Each row is a point on a landscape with many valleys, with its height.
From any point a ball rolls to the lowest of the 2 points nearest to it. It stops when none of these is lower. Distance is the straight distance between rows; heights are no part of it.
<1421> (h 673): 12,-8,-53,-17,-13,-3,3,39,35,-19,-1,-31,-9,-6,-4,27,6,12,64,-13,1,-11,22,8,51,33,-20,-38
<551> (h 509): 0,10,-25,34,-19,-10,26,-8,31,-27,4,25,-26,19,9,39,-17,31,34,-16,4,37,0,31,33,-34,-60,-12
<1651> (h 393): 6,20,33,35,15,-3,-19,-20,-22,-11,-9,45,-2,45,-15,-31,-1,20,-17,-7,23,68,-21,25,19,-25,22,26
<284> (h 516): -19,14,0,8,-3,20,2,-25,4,-7,-2,0,6,16,-7,-12,1,22,-20,7,8,-36,11,-9,-7,-23,-22,9
<531> (h 684): -22,-1,-33,12,-13,0,54,-5,-23,-49,-11,28,33,-1,22,20,-6,21,-2,15,-9,2,29,2,41,-22,-22,28
<138> (h 688): 9,2,3,-11,-57,15,23,-4,-35,-20,-36,0,46,-2,-7,-35,6,-10,-8,34,-10,-55,16,-21,-1,-6,2,-7
<161> (h 177): 38,7,-6,-7,16,-24,-35,34,16,13,15,-39,-19,9,55,-5,15,-7,-16,22,-7,-28,9,-17,-47,19,-28,-64
<1272> (h 702): 25,-27,-50,-18,7,-21,16,19,19,-32,-1,-45,-30,-17,5,4,-25,-10,10,-14,26,4,37,0,43,-11,-18,-1
<1663> (h 752): 3,-5,-34,-49,-2,10,-10,-7,35,39,17,-18,19,-24,2,34,4,13,43,-13,-50,-5,-5,-15,14,25,-13,-26
<701> (h 365): -22,17,31,54,8,12,21,-37,9,-9,24,25,-21,38,15,9,-9,29,-18,-3,7,0,-12,25,-16,-1,-46,17
<1151> (h 611): -43,-18,-5,23,-1,20,42,-24,-38,-20,7,6,19,-13,23,14,-2,15,29,25,-1,-12,1,10,26,42,7,38
<4> (h 202): -13,14,-12,19,-38,18,13,13,7,-39,-20,-29,-10,9,19,16,9,27,29,46,-10,-23,44,-15,18,51,-42,-41
<998> (h 139): -4,14,11,26,-11,-34,10,-10,14,-19,-12,5,-52,12,31,3,-3,36,-1,19,40,50,-12,26,14,-35,-52,-9
<1580> (h 197): 20,33,12,-38,43,-5,-42,29,-18,27,-10,15,-2,0,18,-18,-13,-42,-54,-1,-18,-3,3,-42,-33,1,24,-86
<1232> (h 243): 5,-7,24,-54,20,3,-10,-1,-19,45,11,-11,3,-27,-8,-22,-9,-22,-9,8,-3,-26,-34,-21,-36,-1,33,-61
<1036> (h 556): -23,-10,-4,4,-27,5,8,-11,-40,-8,-34,34,51,17,-48,-43,3,-3,-36,14,-1,-22,-11,-11,4,-12,14,31
<1054> (h 368): 3,24,26,28,11,13,-13,-27,-7,-6,-4,34,-7,49,-25,-34,-8,32,-24,-2,16,31,-12,15,-5,-29,-6,11
<1516> (h 720): -27,-3,-15,-14,4,27,14,-25,17,18,34,-8,10,-14,3,22,-6,18,1,-14,-34,-9,-9,-14,13,-1,-21,25
<1321> (h 523): -17,-20,6,15,-20,4,28,11,-55,-25,-19,45,67,27,-36,8,-12,-3,-8,6,-15,-29,-22,-7,-35,-11,47,31
<1489> (h 543): -29,-7,9,48,45,-34,39,-15,-25,-30,18,39,-15,3,15,-12,-20,-1,-11,-9,35,51,-4,20,41,-26,-25,34
<473> (h 387): 43,2,-15,-9,-12,4,9,3,-25,11,-40,-37,-4,-4,-11,-56,26,-26,17,45,13,-32,18,-5,16,-14,-9,-29
<1346> (h 443): -21,3,44,10,17,2,-3,-11,27,4,50,-13,-32,11,28,22,2,9,-48,-27,3,3,-14,-1,-28,31,-11,18
<106> (h 577): -10,-4,-16,-13,-18,-4,11,-30,-31,1,-39,21,27,1,-28,-40,8,8,-11,26,-4,-2,-10,6,21,-24,-13,27
<1005> (h 705): -33,-8,-28,13,8,18,40,-12,13,-10,47,15,23,-9,6,32,-7,11,4,-33,-36,-4,3,3,40,-16,-23,39
<224> (h 224): -1,9,-11,-52,40,-10,-27,28,18,12,14,-19,-15,-50,61,32,0,-52,-12,-3,-23,5,4,-25,-16,21,-1,-17
<1795> (h 657): -6,8,-50,-4,-36,10,24,20,32,-33,-7,3,4,4,-5,38,5,27,52,-18,-8,-10,22,13,52,4,-25,-21
<674> (h 568): -33,3,4,55,34,-18,19,-3,-54,3,-7,64,23,31,-35,7,10,-17,27,-5,4,38,-28,9,10,-20,25,53
<406> (h 609): -3,4,18,-3,13,-14,14,10,42,-23,61,-5,-30,-14,22,29,9,-8,-50,-30,-7,50,18,24,-13,20,-16,34
<1790> (h 479): 29,25,-20,-15,-18,-21,-5,-6,32,-6,-16,2,-35,16,9,11,9,32,26,12,-7,55,-9,37,5,-45,-58,-20
<955> (h 785): 3,14,32,-11,20,-25,-47,29,7,5,13,-11,-16,-10,35,3,25,-40,-42,8,25,-13,7,-19,-65,51,24,-43
<914> (h 445): 28,10,-33,-15,-4,-5,-17,-3,28,12,4,-32,-11,28,3,13,15,32,32,11,-36,-6,11,9,-24,0,-56,-59
<367> (h 583): -27,-7,-6,16,-24,17,40,0,-10,-41,-16,-4,12,-28,25,17,-9,29,32,43,-1,4,38,-6,44,76,-14,7
<844> (h 640): 1,-5,1,-12,14,-10,37,-28,1,1,23,24,-15,-16,16,2,-12,14,10,9,-21,88,-25,40,20,-20,-24,44
<718> (h 338): 13,-26,27,-15,2,-12,-26,18,8,25,0,-20,-10,-21,-13,4,16,-21,1,-4,10,12,0,15,-65,29,62,4
<779> (h 550): -26,4,11,31,-5,-6,18,-38,-25,-5,-15,37,-5,13,10,3,0,27,31,22,23,15,-28,29,-2,-8,-13,20
<1359> (h 642): 0,6,-49,-13,-38,13,19,27,28,-35,3,2,25,-2,0,36,8,4,28,-28,-2,-43,19,-1,52,-19,-10,-7
<708> (h 599): -45,-14,-15,11,-4,6,60,-10,-38,-46,-5,22,30,-21,34,21,-10,24,34,37,-6,19,16,5,47,47,-2,27
<647> (h 231): 9,20,3,-6,-19,20,0,4,-21,16,1,-29,17,-24,12,-24,-4,-42,11,31,5,-66,6,-49,-4,2,-9,-56
<296> (h 285): -1,-9,32,-30,9,-3,-41,22,-7,29,7,-8,-1,-26,-14,-12,9,-33,-12,-12,1,12,-10,-16,-48,22,85,-21
<1674> (h 497): 20,13,-20,5,-29,-18,13,3,47,-14,5,22,-35,17,11,39,-11,28,45,-9,2,68,-21,41,28,-22,-51,-23
<1649> (h 483): -36,-22,12,51,-18,0,40,-5,-39,-27,-24,41,30,11,29,52,1,19,54,18,-1,1,-5,9,-5,49,16,19
<750> (h 286): 17,3,27,-13,-5,-4,-9,-26,9,12,7,-16,-26,26,-2,-12,1,35,4,11,8,-1,-14,29,-58,3,-14,-34
<527> (h 379): 29,-39,16,-8,-3,-6,-12,3,1,33,-21,-22,-15,-18,-24,6,-3,-12,32,7,8,-5,-8,23,-53,15,44,-6
<587> (h 535): -26,12,5,29,-1,14,22,-29,-23,-24,-12,26,12,24,-4,-9,4,22,1,14,21,-20,-4,10,-5,-14,-7,24
<959> (h 386): -9,9,6,24,-6,13,14,-33,23,-1,22,-1,-22,28,12,23,-4,43,0,2,-6,3,-1,20,-10,4,-56,1
<1329> (h 557): -34,-2,7,45,40,-11,27,-10,-42,-18,0,41,7,17,-12,-16,1,-3,4,2,25,29,-22,21,33,-15,6,54
<1393> (h 783): 41,19,-28,-52,24,-27,-29,32,29,25,9,-5,14,-8,19,-4,34,-22,-12,-5,-31,2,8,-10,-40,-21,-8,-43
<1576> (h 710): 4,1,-6,-62,0,2,-11,-16,20,45,22,4,15,-19,-17,-5,2,-5,-25,-24,-53,18,-34,-15,-21,-24,-3,4
<407> (h 627): -21,-18,23,12,25,-21,38,-26,-20,-1,32,21,-27,-12,27,-3,-6,13,8,7,-8,74,-35,48,12,14,-13,50
<686> (h 414): 50,2,13,-14,4,0,-14,17,-12,31,-20,-37,3,-14,-7,-53,16,-43,8,25,23,-25,6,-23,-2,2,25,-26
<1538> (h 207): -9,7,7,36,-38,23,23,3,-22,-46,-20,-17,13,-4,34,9,0,-2,16,31,23,-47,28,-5,11,26,1,14
<623> (h 367): -28,28,18,-15,34,31,-28,2,-9,6,-5,-11,-15,-24,11,-6,-23,-49,-39,-11,0,-31,-1,-62,30,-1,5,-5
<568> (h 715): 14,-33,-25,-6,16,-23,28,7,28,-31,11,-41,-39,-18,21,19,-27,-3,-17,-32,31,15,33,5,30,2,-21,14
<439> (h 459): 31,6,-39,-27,-6,-4,-2,22,15,14,-22,-25,14,-5,-13,-22,16,-22,-10,8,-11,-36,24,-26,33,-38,-28,-20
<1141> (h 560): -16,-5,13,35,5,-19,5,-16,-20,-1,-33,17,-26,0,12,-2,2,17,26,14,45,25,-23,34,9,-10,-3,28
<46> (h 672): 16,0,-10,-39,0,-7,5,-24,13,20,2,18,17,-2,-37,-29,-1,13,-25,-8,-41,52,-26,24,8,-34,-20,40
<237> (h 389): -29,19,11,-9,29,25,-24,-4,12,10,14,-8,-8,-3,10,-3,-11,-11,-54,-27,0,-18,6,-48,22,-15,6,11
<1344> (h 649): -43,-20,-17,10,33,7,36,-9,-18,-13,37,0,4,-18,6,-12,-15,-7,-24,-17,-4,4,3,-18,46,-7,4,66
<1623> (h 279): 1,-22,12,-35,-4,13,1,-3,-18,40,18,-10,17,-27,-32,-8,-16,-2,13,13,2,-52,-35,-2,-33,-3,26,-66
<1498> (h 422): 9,-1,32,29,13,-14,-25,-2,-8,-5,-25,27,-18,17,-13,-9,6,14,0,-12,29,66,-6,35,-5,-5,45,40
<251> (h 549): -30,24,0,40,6,6,28,-18,-32,-39,-3,46,28,34,-2,-12,5,17,-24,5,13,-5,9,5,12,-27,-17,30
<691> (h 676): 14,8,-15,-12,-55,13,29,8,-26,-46,-33,-14,33,-12,17,-17,4,-3,-2,39,-16,-39,36,-20,29,-14,-16,2
<681> (h 578): -27,7,28,43,43,18,16,-11,6,-4,57,22,-12,24,7,-11,-13,11,-37,-30,-12,21,-1,8,17,-11,-16,41
<1033> (h 364): 26,2,-5,20,-24,3,-5,3,-17,-5,-46,-37,-23,0,-3,-26,12,-19,45,41,29,-33,14,7,5,1,-4,-20
<190> (h 694): -22,-16,-42,5,-9,15,48,-9,4,-33,18,13,25,-17,12,33,-10,13,4,-13,-19,-10,23,-4,48,-9,-17,31
<1162> (h 342): -31,27,23,-3,-8,38,-8,1,-26,-4,-6,2,12,-38,8,-11,-23,-56,-24,3,1,-50,-10,-65,25,2,20,8
<179> (h 466): -40,-17,12,45,-34,8,26,-14,-20,-10,-24,25,11,-1,9,39,-3,39,57,31,1,-8,-10,11,-7,70,8,0
<484> (h 358): -2,-10,9,-26,2,3,-17,-17,-18,29,-7,7,23,1,-41,-54,4,3,-37,-5,-5,9,-20,-14,21,-8,32,25
<148> (h 477): 18,5,-42,-21,-14,10,-2,6,10,4,-10,-36,5,-3,2,-4,15,-5,16,25,-17,-33,33,-14,20,-16,-34,-28
<1234> (h 397): -9,-10,6,-46,2,0,-25,-1,-15,51,-14,2,19,-19,-36,-51,0,-21,-56,-5,-24,2,-25,-40,19,-2,23,-15
<727> (h 531): -17,-3,-14,35,33,-12,42,-15,5,-32,20,28,-10,7,5,2,-25,12,-12,-19,8,38,13,20,41,-40,-38,32
<1042> (h 238): 1,4,0,6,-23,-18,-9,-13,3,5,-30,-25,-41,22,11,5,18,47,38,46,2,10,-2,18,-1,41,-45,-59
<855> (h 773): 53,9,-43,-48,9,-21,-23,31,25,38,-2,-14,13,1,18,4,33,-14,18,-9,-36,-19,-6,-6,-12,-17,-15,-46
<804> (h 762): 26,5,-46,-44,-2,-3,-15,20,34,33,3,-20,15,-5,5,21,23,6,50,-9,-35,-23,-1,-7,14,10,-20,-48
<451> (h 237): 4,-4,19,4,0,13,-17,-8,0,15,-1,-31,-12,13,2,-13,-1,2,13,17,26,-55,0,-8,-32,11,0,-34
<101> (h 152): 29,10,-1,-16,35,-16,-29,31,-2,29,9,-26,-12,-16,63,-7,-6,-31,-9,31,-7,-32,-7,-33,-46,26,-16,-78
<679> (h 677): 0,5,-26,-7,-35,-3,48,14,-27,-61,-35,17,44,10,34,26,-7,31,-4,16,-28,2,31,-7,44,-22,-18,11
<443> (h 586): 1,-8,11,3,11,-24,33,-2,30,-35,45,5,-34,-18,18,17,-5,-7,-39,-16,2,79,16,40,-5,10,-16,38
<795> (h 439): 27,0,-34,-45,-3,-9,-24,31,20,43,-29,-4,18,-20,-17,-21,14,-49,-28,-14,-17,-26,0,-38,36,-28,-19,-21
<1337> (h 763): -22,37,-6,-34,15,-20,-42,13,36,-5,45,8,1,-29,10,8,35,-37,-44,1,-12,39,25,-11,-55,22,4,-14
<156> (h 180): 8,12,30,7,-23,-40,-1,-16,9,-2,-20,-4,-48,11,35,10,13,37,14,32,27,54,-31,37,-15,7,-42,-22
<500> (h 234): -15,11,-4,13,-34,6,2,-13,-1,-13,-22,-21,-19,13,11,9,11,36,35,45,2,-21,22,5,4,37,-40,-47
<971> (h 748): -7,27,1,-58,19,-12,-33,13,21,12,31,-2,7,-30,6,-4,29,-22,-40,-8,-24,41,13,-15,-36,3,17,-4
<188> (h 437): -13,-20,11,43,-2,23,-12,-2,-10,5,-6,14,13,17,-45,3,-22,7,7,-13,13,-36,-7,-6,-36,-15,39,7
<970> (h 175): -14,26,3,40,2,-12,10,-10,7,-36,-17,10,-38,32,15,-8,-4,33,-16,10,46,15,13,17,18,-44,-47,-1
<511> (h 668): -29,-12,-29,-3,18,5,15,7,0,0,19,9,20,-20,-20,-13,-13,-17,-49,-29,-13,1,5,-34,64,-23,3,55
<1496> (h 206): 17,3,4,-1,3,-1,-22,2,6,16,5,-45,-20,19,27,-7,12,0,0,22,10,-48,7,-13,-27,25,-29,-51
<1573> (h 448): 31,21,-11,-47,9,-17,-24,46,45,-11,23,10,3,4,-7,5,16,-20,-24,-70,16,9,-10,8,24,-26,16,-1
<1297> (h 153): -10,15,-5,18,-34,26,13,7,2,-31,2,-37,5,-7,33,16,-4,-1,10,32,11,-52,42,-26,20,27,-32,-16
<1574> (h 574): -4,-4,6,15,15,-9,1,-14,-15,-14,-27,-1,-23,2,4,-23,-2,10,0,13,48,15,2,29,26,-11,0,35
<789> (h 274): 3,-6,12,25,-33,23,-4,7,-4,-4,-9,-18,6,7,-11,9,-9,-5,28,19,26,-76,8,-13,-41,8,11,-52
<341> (h 470): -13,-9,38,-10,6,-4,0,-17,15,13,35,-22,-25,-2,22,19,6,14,-22,-9,0,1,-23,10,-41,47,4,10
<362> (h 212): 3,2,18,15,-30,-32,-14,-17,-3,10,-39,-7,-50,16,15,8,20,46,38,38,22,19,-28,31,-17,18,-33,-44
<614> (h 598): -38,-10,40,54,42,-1,25,-8,-13,3,53,19,-22,23,12,-10,-2,5,-15,-25,-3,16,-25,19,0,22,7,59
<306> (h 653): 12,5,0,-32,8,-8,17,-35,0,8,4,18,-4,-6,-10,-18,-2,22,-2,14,-24,69,-25,36,2,-30,-23,37
<289> (h 463): 16,-27,15,30,-1,-29,-26,-1,5,20,-61,6,-38,-5,-8,20,-3,6,26,9,25,34,-8,29,-35,-12,18,18
<1807> (h 434): 5,-2,2,-6,-30,26,11,-10,-18,10,-5,-39,11,-43,11,-14,-1,-18,58,45,3,-34,9,-17,21,59,5,-21
<1156> (h 729): 5,11,14,-46,17,1,-16,-9,19,17,29,-10,4,-7,-2,-9,10,8,-29,-13,-23,21,-5,-2,-36,-6,3,5
<1468> (h 631): -37,-17,-10,3,8,20,29,-18,-29,-9,20,-4,19,-23,7,-12,-4,-1,-7,13,-2,-18,-8,-10,38,5,7,56
<1449> (h 340): -13,0,47,61,7,9,4,-25,1,4,21,33,-23,46,-6,4,-14,26,-6,-16,19,2,-32,28,-40,8,-6,14
<1130> (h 472): -22,-30,6,71,-14,-5,8,-11,-11,0,-33,28,-4,14,-8,52,-20,12,34,7,12,-10,-8,12,-43,1,-1,16
<1610> (h 235): -9,8,30,-33,1,4,-47,4,-13,14,20,1,6,-8,-14,-24,20,-13,-34,-16,-2,31,-1,-12,-24,19,84,-9
<620> (h 623): 18,-10,-16,-43,21,-13,5,-5,11,-6,-5,-29,-18,-24,6,-17,6,8,-14,2,6,32,21,20,20,-12,-8,24
<1270> (h 693): -3,-5,-8,-50,-5,-4,-7,-9,13,39,16,13,19,-5,-41,-24,1,1,-42,-25,-52,33,-34,-9,3,-24,-7,31
<1237> (h 211): -5,6,11,-63,33,5,-19,1,-14,39,10,-9,-11,-34,14,-6,-16,-33,-19,5,-32,-9,-26,-36,-36,4,13,-52
<1138> (h 310): 27,21,30,-7,0,0,-48,-8,-4,7,-8,-5,4,41,-28,-44,16,18,-36,-14,16,10,16,4,-20,-11,43,-32
<1658> (h 421): -3,0,-14,-49,9,4,-26,17,3,44,-26,-1,15,-25,-20,-23,-1,-48,-49,-13,-28,-9,-5,-51,29,-17,-3,-20
<721> (h 259): 35,20,-2,4,-33,15,16,15,-32,28,-2,-27,24,-27,-9,-26,-4,-51,34,33,9,-59,-7,-39,-20,2,6,-77
<803> (h 510): -31,-12,9,14,-13,8,45,-6,-63,-26,5,40,61,27,-4,14,-3,6,6,9,-18,-25,-23,0,-28,5,32,39
<1172> (h 784): 56,15,-40,-51,5,-27,-23,51,24,25,-3,-7,17,3,5,-4,39,-29,10,-28,-7,-33,-19,-1,21,-27,-7,-36
<56> (h 562): 8,-10,-6,-5,20,-25,32,2,21,-33,26,11,-26,-15,5,0,-19,1,-23,-31,4,84,17,32,13,-22,-7,39
<1352> (h 775): -12,32,10,-15,20,-27,-53,18,21,-8,32,4,-5,-9,21,-4,37,-29,-47,12,12,17,29,-12,-58,42,9,-32
<323> (h 689): 33,-18,-47,-31,6,-17,5,22,27,-10,4,-40,-13,-17,14,21,-7,-5,34,-14,3,1,24,8,40,5,-22,-12
<1638> (h 223): 21,24,26,-26,31,8,-50,21,-13,20,-5,-12,0,-2,17,-31,-5,-41,-37,-3,8,-11,6,-49,-1,9,37,-50
<48> (h 615): -29,-19,36,38,33,-17,31,-19,-24,7,41,21,-28,5,16,1,1,3,9,-6,-11,39,-40,43,2,29,2,59
<1652> (h 254): 46,2,28,-1,12,4,-51,36,-12,30,-12,-11,5,12,-12,-27,0,-38,-15,-10,22,-14,11,-35,-19,1,67,-68
<1390> (h 427): 21,10,-6,-32,1,-4,-14,-20,22,23,21,-26,-6,19,3,4,2,29,3,7,-24,-7,0,5,-47,-4,-41,-50
<762> (h 176): -11,13,35,-5,0,3,-41,-4,-6,2,30,8,4,7,-11,-22,20,5,-37,-22,5,47,2,7,-20,22,71,20
<45> (h 616): -1,1,-41,-9,-20,2,22,17,28,-21,10,17,20,1,-21,16,6,-6,-1,-58,9,-31,-7,5,53,-41,-9,20
<1127> (h 444): 15,-19,26,40,8,-23,-35,11,7,9,-41,16,-26,9,-16,17,3,9,-2,-11,19,63,17,23,-30,3,45,34
<529> (h 399): 38,23,-17,-53,0,-20,-11,40,39,-15,35,-1,-1,10,11,8,26,-14,10,-49,15,-2,-24,31,9,-9,5,-11
<672> (h 407): -25,-13,11,39,11,14,-16,-7,-24,13,14,28,22,32,-57,-13,-16,5,-4,-25,-2,-9,-27,-13,-12,-6,54,35
<375> (h 405): 3,15,4,-2,-10,13,1,-32,37,12,33,-9,-14,31,8,30,-10,41,10,-8,-28,2,-7,16,-33,9,-53,-23
<103> (h 242): -7,11,30,-8,18,0,-17,-4,-1,-11,31,0,-1,5,-4,-32,12,10,-43,-18,2,54,10,13,7,11,45,39
<688> (h 540): -16,-22,13,7,-4,-3,15,-24,4,8,8,-23,-28,-12,18,23,-1,27,18,18,7,-1,-3,15,21,71,-18,9
<1356> (h 485): 0,-36,-5,15,13,-1,-5,-9,-29,17,-38,8,0,-14,-31,-14,-9,-10,34,9,10,12,-16,15,6,-4,44,62
<1388> (h 530): 2,14,-5,7,17,14,0,18,41,-2,44,26,3,17,-27,5,-9,-8,-39,-72,-19,22,-9,-1,46,-40,2,37
<934> (h 442): 40,-19,10,6,1,13,-22,14,-12,32,-34,-20,9,-23,-38,-33,-4,-43,20,6,14,-20,5,-19,4,-1,52,-1
<307> (h 302): -22,10,27,14,-27,34,8,4,-32,-22,0,0,35,-23,13,0,-14,-36,-2,5,11,-61,-5,-46,4,10,29,28
<83> (h 494): -23,-24,10,33,-15,9,38,1,-52,-30,-15,29,52,17,21,49,-13,10,44,14,-20,-11,-8,4,-24,31,35,30
<542> (h 316): 1,-3,39,23,-9,3,-1,-30,3,9,5,14,-26,29,-9,3,-12,33,11,-2,17,9,-37,40,-57,8,-6,-1
<1076> (h 344): 11,21,26,18,4,6,-24,-19,-3,1,-21,13,-9,44,-32,-38,2,30,-12,-3,23,-1,-2,13,-22,-26,8,-10
<92> (h 326): 42,-23,14,31,-2,5,-32,30,8,27,-25,-28,-16,12,-33,-3,-13,-23,15,-3,23,-37,23,-9,-49,-10,28,-45
<1772> (h 391): 19,-11,-3,10,-36,10,6,-11,-21,8,-40,-30,-5,-20,-3,-13,6,-16,66,48,14,-27,13,9,12,31,9,-17
<1267> (h 674): -2,-7,-18,-37,23,-3,-12,16,14,5,9,-8,6,-22,-16,-21,-6,-13,-51,-31,-10,24,10,-26,55,-24,13,34
<1536> (h 495): 27,8,-12,-18,7,-9,0,27,41,-18,28,13,1,11,-26,-2,0,-13,-26,-74,8,33,-7,13,38,-39,7,29
<187> (h 460): 23,23,-29,-4,-16,-9,-12,-4,22,-5,-20,-18,-30,35,-4,5,18,33,26,15,-21,9,10,25,-9,-35,-64,-44
<183> (h 648): 28,-7,-19,-58,21,-17,-8,16,21,5,-5,-24,1,-30,-5,-20,11,-18,-24,-9,-9,23,22,-3,28,-22,1,18
<1528> (h 250): 1,-3,20,23,-38,29,22,8,-39,-38,-14,-4,40,-10,33,16,-11,-13,24,21,2,-46,13,-16,1,26,29,29
<658> (h 567): -19,16,-22,35,-1,5,26,-4,-6,-35,-4,51,29,32,-22,-11,-1,14,-45,-16,-2,3,25,-5,38,-50,-34,31
<1375> (h 446): -22,-34,5,32,-36,10,13,-23,-12,7,-28,9,3,-4,-13,32,-14,30,59,23,2,-22,-14,17,-24,54,12,-14
<262> (h 371): -23,-2,13,30,15,5,-11,-15,-36,13,14,37,23,39,-49,-30,-1,14,-25,-23,-7,16,-30,-2,20,-3,49,45
<418> (h 555): -20,14,12,22,35,17,8,9,34,0,58,12,-9,11,2,14,-13,4,-41,-60,-17,19,2,-8,23,-30,-11,36
<734> (h 179): 3,15,13,-41,35,-5,-28,12,0,23,8,-23,-14,-26,51,8,-12,-43,-17,12,-13,-17,-11,-35,-37,26,-2,-51
<372> (h 408): 17,-42,2,15,-18,10,-1,-2,-6,28,-23,-19,-4,-16,-36,23,-23,-3,50,20,3,-33,-4,19,-46,5,23,-29
<656> (h 464): 21,-36,0,14,5,9,-23,4,-20,25,-40,-2,8,-14,-50,-25,-15,-19,22,2,3,-1,1,-8,0,-8,58,37
<848> (h 337): 24,17,-24,-44,-1,-31,-20,43,48,-15,47,-2,3,-18,36,42,27,-22,13,-35,-3,12,-9,28,-23,18,-2,-10
<1616> (h 319): 36,-10,15,35,1,1,-37,24,5,11,-47,-24,-26,24,-19,-12,2,-10,15,7,31,-22,18,5,-31,-4,25,-18
<979> (h 539): -15,-20,-4,16,-27,10,2,1,-42,-7,-31,38,56,12,-54,-20,-6,-12,-11,6,-1,-33,-16,-12,-12,-12,46,28
<692> (h 341): 26,0,11,19,-2,-7,-21,12,-4,-2,-45,-29,-36,13,-4,-27,15,-6,20,23,43,-17,14,18,-3,-5,8,-5
<1027> (h 591): -11,4,-37,14,-15,2,23,9,22,-25,3,34,30,10,-33,9,-4,0,-30,-45,-5,-14,11,-5,49,-47,-23,35
<130> (h 304): 31,-8,4,52,-30,17,-11,31,-1,3,-26,-25,2,-2,-35,4,-21,-36,30,12,16,-60,28,-21,-40,-13,15,-36
<1423> (h 506): 4,-10,8,-23,7,-10,7,-17,20,6,25,-33,-27,-13,30,20,6,21,-9,1,2,23,5,19,-7,39,-21,13
<866> (h 519): -13,7,-25,34,0,-9,40,-18,13,-23,13,43,-1,5,13,25,-19,17,20,-10,0,37,2,24,38,-44,-56,12
<1273> (h 733): -45,2,-4,-39,9,28,2,-29,9,36,38,-11,-2,-25,15,32,-21,6,1,-14,-49,-11,-31,-33,-11,10,-6,-6
<81> (h 793): 27,40,-22,-53,26,-18,-49,46,30,15,1,26,15,-3,17,14,26,-39,-26,-31,-30,5,-3,-16,-35,-19,8,-45
<575> (h 282): 38,1,25,-3,4,2,-47,11,-8,21,-21,-12,6,23,-30,-40,13,-3,-15,-12,21,-11,13,-7,-23,-4,58,-47
<1641> (h 284): 8,7,-28,-48,17,-32,-25,43,42,-5,34,-15,-8,-46,48,46,19,-38,-4,-23,-10,21,9,6,-15,25,-2,-10
<1445> (h 743): -12,-7,-13,-53,5,15,-10,-24,18,45,28,-21,11,-30,6,31,-10,12,22,-5,-51,-9,-23,-28,-9,23,-11,-39
<1362> (h 664): 10,4,-37,-17,-54,12,33,20,-3,-49,-31,-6,38,-5,12,15,0,9,-6,12,-29,-27,44,-15,40,-23,-19,4
<966> (h 534): 18,-7,-19,-15,20,-16,20,9,29,-22,15,10,-11,-5,-17,-5,-16,1,-27,-50,0,59,17,20,35,-39,3,40
<1792> (h 413): -29,13,32,1,33,22,-22,-7,16,9,30,-13,-17,9,19,-2,-7,2,-45,-23,8,-13,-7,-25,-7,7,8,14
<471> (h 561): -22,-13,-6,0,-7,19,20,-16,9,-1,0,-26,-9,-21,13,18,-4,34,30,30,-6,-5,22,-4,35,78,-25,-7
<858> (h 596): 17,1,13,-22,19,-14,-8,2,-1,-13,-14,-21,-24,-10,1,-34,13,3,-20,10,36,34,23,26,12,-1,19,24
<1083> (h 425): 3,-44,-1,26,-38,-2,2,-15,-7,21,-33,-1,-14,-9,-27,35,-21,20,68,29,1,-14,-8,21,-39,31,10,-34
<1300> (h 700): 9,-9,2,-6,-35,18,7,-6,-23,4,-28,-2,29,-7,-34,-34,1,-17,10,26,10,-56,0,-15,-15,-12,24,-21
<873> (h 315): -11,6,11,-4,16,11,-12,-13,-10,11,16,11,15,13,-30,-40,3,17,-49,-17,-7,24,-12,-14,28,-7,22,37
<1090> (h 476): 3,-32,3,58,-7,-16,-14,-8,-2,11,-55,9,-27,4,-10,33,-18,8,32,10,21,2,-4,13,-32,-8,2,20
<982> (h 575): -41,-2,14,62,21,-14,29,-6,-52,-8,2,66,32,40,-24,26,5,-22,31,-4,-7,15,-25,8,-27,-20,21,37
<336> (h 458): -12,-30,-2,54,-23,20,4,-3,-9,-11,-24,7,15,1,-19,36,-22,-2,29,7,10,-46,9,-1,-45,3,22,14
<819> (h 194): -4,17,5,4,-16,29,-6,4,-1,-7,8,-40,3,-18,37,2,-4,-27,9,28,10,-59,21,-44,11,23,-23,-29
<1450> (h 496): -4,13,-28,-2,-11,14,4,-12,16,-11,-7,-19,-6,8,0,0,6,19,1,9,-1,-29,28,0,15,-26,-39,-7

Where does a ball stop that starts at each point below?
<804>: <1362>
<1573>: <101>
<92>: <101>
<367>: <1297>
<1321>: <762>
<1127>: <1580>
<237>: <1297>
<656>: <1616>

Call two points neighbours if one is among the 2 nearest of the other. Go from one point of each pair to the other, from neighbour to neighbour, staying as low as possible. Name the highest point that can't be avoided.
<1616>, <1580>: <92>
<1362>, <1536>: <1300>
<998>, <1297>: <1042>
<1580>, <101>: <1237>
